Points, in no order, along strands that fork, close into loops and pass close to each other.
Two points are linked if the straight distance between their rows is under 48.7. Some points are linked to none.
Z_261: [ 24   0  24  38  -7 -14  14  13  23   0 -19  33]
Z_610: [ 12 -43 -10   7 -33   7  -8 -48 -10  18  29 -17]
Z_658: [  1  12  19   6  24  -7  12  48  20  -6 -29  31]
Z_12: [ 10  29  22  37 -22 -24  -4 -25  15   4 -11  15]
Z_325: [-25 -17 -11 -33 -19   8 -28 -81 -12  18  41 -26]
Z_254: [-29  54  24   9 -11 -19 -26 -62  17  14  13   0]
Z_462: [-11  43  10  38 -55   0 -32 -66   4  -4  33 -23]
Z_887: [ 33  -6 -47 -25   9 -12  27  -5 -48  -1  13 -18]
Z_672: [-18   7  11 -20  31   1   6 -14   3  15  -1  10]
Z_723: [ 22  47 -44  17 -61 -21 -19 -66 -27 -24  30 -51]
Z_820: [  3 -37  23  24 -24  10  -9 -34  15  16  14   5]
Z_706: [ 24 -14 -18  11 -35 -10  -7 -48 -19   3  34 -24]
Z_986: [ 10 -19  -3  -1  17   2  20  21  -6   7  -8   9]
Z_340: [ -2  41  37  70 -64 -10 -29 -42  28 -12  14   6]
Z_684: [ 55  -3  -8  40 -14 -20  39  53  -6 -20 -37  25]
Z_490: [ 11  35  19  38 -31 -21 -13 -41  12   5   5   4]
Z_743: [ 22   2  -7  -2  17  -3  26  79 -13 -13 -26   7]
Z_203: [-32  -9 -15 -55  49  16   2   6  -4  10   0  -6]
Z_74: [  0 -55  41  40 -34  22 -12 -31  31  21   6  21]
Z_668: [  8  -1  20  18  17  -5  16  26  22  -3 -22  32]
Z_781: [-22  -7  -7 -34   0   0 -20 -67  -6  19  29 -15]
Z_39: [-21  41   7  -8   0 -18 -17 -61   3  16  19  -4]
Z_629: [ 22  10 -46 -39  16 -15  20 -26 -44   0  14 -24]
Z_390: [ -7  50  -2  -8  34 -17  18  59  14 -20 -60  12]
Z_714: [ 28   4 -29  18 -48 -12 -11 -57 -27  -5  42 -33]
Z_355: [-14  19   9 -12   9 -13  -7 -42   1  15  12   4]
Z_910: [-27  -6 -19 -55  51  16  10  28 -14   2  -4 -10]
Z_90: [-28  -4   2 -35  36   4   0 -14   5  14   6   1]
Z_342: [  8 -15  19  11  15   8   9 111  17 -25 -36  28]
Z_375: [  8 -36  26  14  11  17  10  90  23 -14 -33  32]
Z_224: [ 13   2  10   5  13  -3  18 112  12 -33 -40  23]
Z_395: [ 11 -45  43  59 -47  11  -9 -28  28  12  13  24]
Z_71: [  3  38 -25  23 -64   1 -31 -75 -16 -17  45 -46]
Z_830: [-48 -23  11 -40  47  30 -23  72  17  -3 -22   0]
Z_332: [ 18 -18 -32   3 -53   6 -24 -72 -28  -5  59 -45]
Z_426: [ 25  19  22  41 -21 -26   5  -6  13   1 -18  22]
Z_623: [-44 -18  20 -27  48  24 -10  25  27   4 -14  17]
Z_719: [ -1  29  34  57 -48 -12 -21 -48  24   0  11   4]
Z_443: [ 36  -7 -44 -23  16  -4  40  47 -44  -7 -10 -13]
Z_129: [-29   2  28  -9  40   6  -3   2  26   8 -10  21]
Z_647: [  0  24 -11  29 -61   0 -33 -73 -10  -5  48 -34]
Z_551: [ -3 -24 -22  -4 -48  11 -29 -81 -22   6  55 -38]
Z_555: [ 22 -31  47  66 -42  -2  -4 -11  31   2   4  35]
Z_32: [-43 -33  21 -26  50  34 -16  51  32   3 -23  12]
Z_393: [ -9 -35   9  -8  20  18  10  25  10   8 -10  13]
Z_100: [-24  59  22  31 -37 -14 -30 -66  15   2  17 -11]
Z_155: [-26   4 -13 -45  51  13   1  58 -13  -6 -13 -10]
Z_597: [-20 -25  -6 -21 -39  19 -37 -84  -7  16  43 -29]
Z_176: [ 10  -5 -36 -37  28   4  26  43 -35  -4  -4 -11]
Z_190: [  1 -49  31  16  13  25  10  67  33 -10 -25  36]
Z_682: [-46  -7  -2 -46  53  23 -17  62   3  -6 -14  -4]
Z_873: [  6  28  -3  -2  22 -16  19  10   2   1 -20   8]
Z_304: [ -8  47 -15 -23  38 -14  17  60  -4 -19 -47   0]
Z_738: [ -2 -44  21   8  19  21  10  43  24   5 -22  27]
Z_43: [ 41 -14 -49 -18   8  -5  34  17 -42  -1   0 -11]
Z_934: [ 26  10  -4   6  14  -1  28  92  -2 -26 -46  17]
Z_108: [  6  15 -33 -35   4 -21   6 -47 -34  10  26 -20]
Z_20: [  1  33 -21 -24  34 -12  27  33 -12  -8 -28  -1]
Z_140: [  1 -24 -35 -45  31  17  21  62 -31  -2  -3 -21]
Z_526: [ -7   3 -23 -40   9  -9   0 -49 -24  11  26 -17]
Z_729: [ 23 -12  -9   0  15   3  28  41 -13  -1 -12   7]
Z_907: [ -4  35  13   3  32 -15  13  54  21 -15 -49  24]
Z_687: [  6 -57   5  13 -24  18 -13 -40   4  23  13  -4]

A tip is a point with one link. Name the tips that can be reached along the links from each point below, in the order of the rows.
Z_658: Z_340, Z_873
Z_597: Z_555, Z_140
Z_623: Z_723

A fork is a point with three links, a tip a point with one. Leave the first point through the second and follow the links. Name the first fork or tip that comes.
Z_668, Z_261: Z_340
Z_155, Z_682: Z_672
Z_43, Z_443: Z_140
Z_820, Z_74: Z_555
Z_462, Z_647: Z_723

How many points has the smallest loop of links through each point below? Write none if it is on no loop.
Z_729: 10
Z_90: 10
Z_254: none

Name the points in between on the shortest way along the links from the first point to the second, in order.
Z_12, Z_390: Z_426, Z_261, Z_668, Z_658, Z_907
Z_155, Z_39: Z_910, Z_203, Z_90, Z_672, Z_355
Z_647, Z_129: Z_462, Z_100, Z_254, Z_39, Z_355, Z_672
Z_74, Z_551: Z_820, Z_687, Z_610, Z_706, Z_714, Z_332
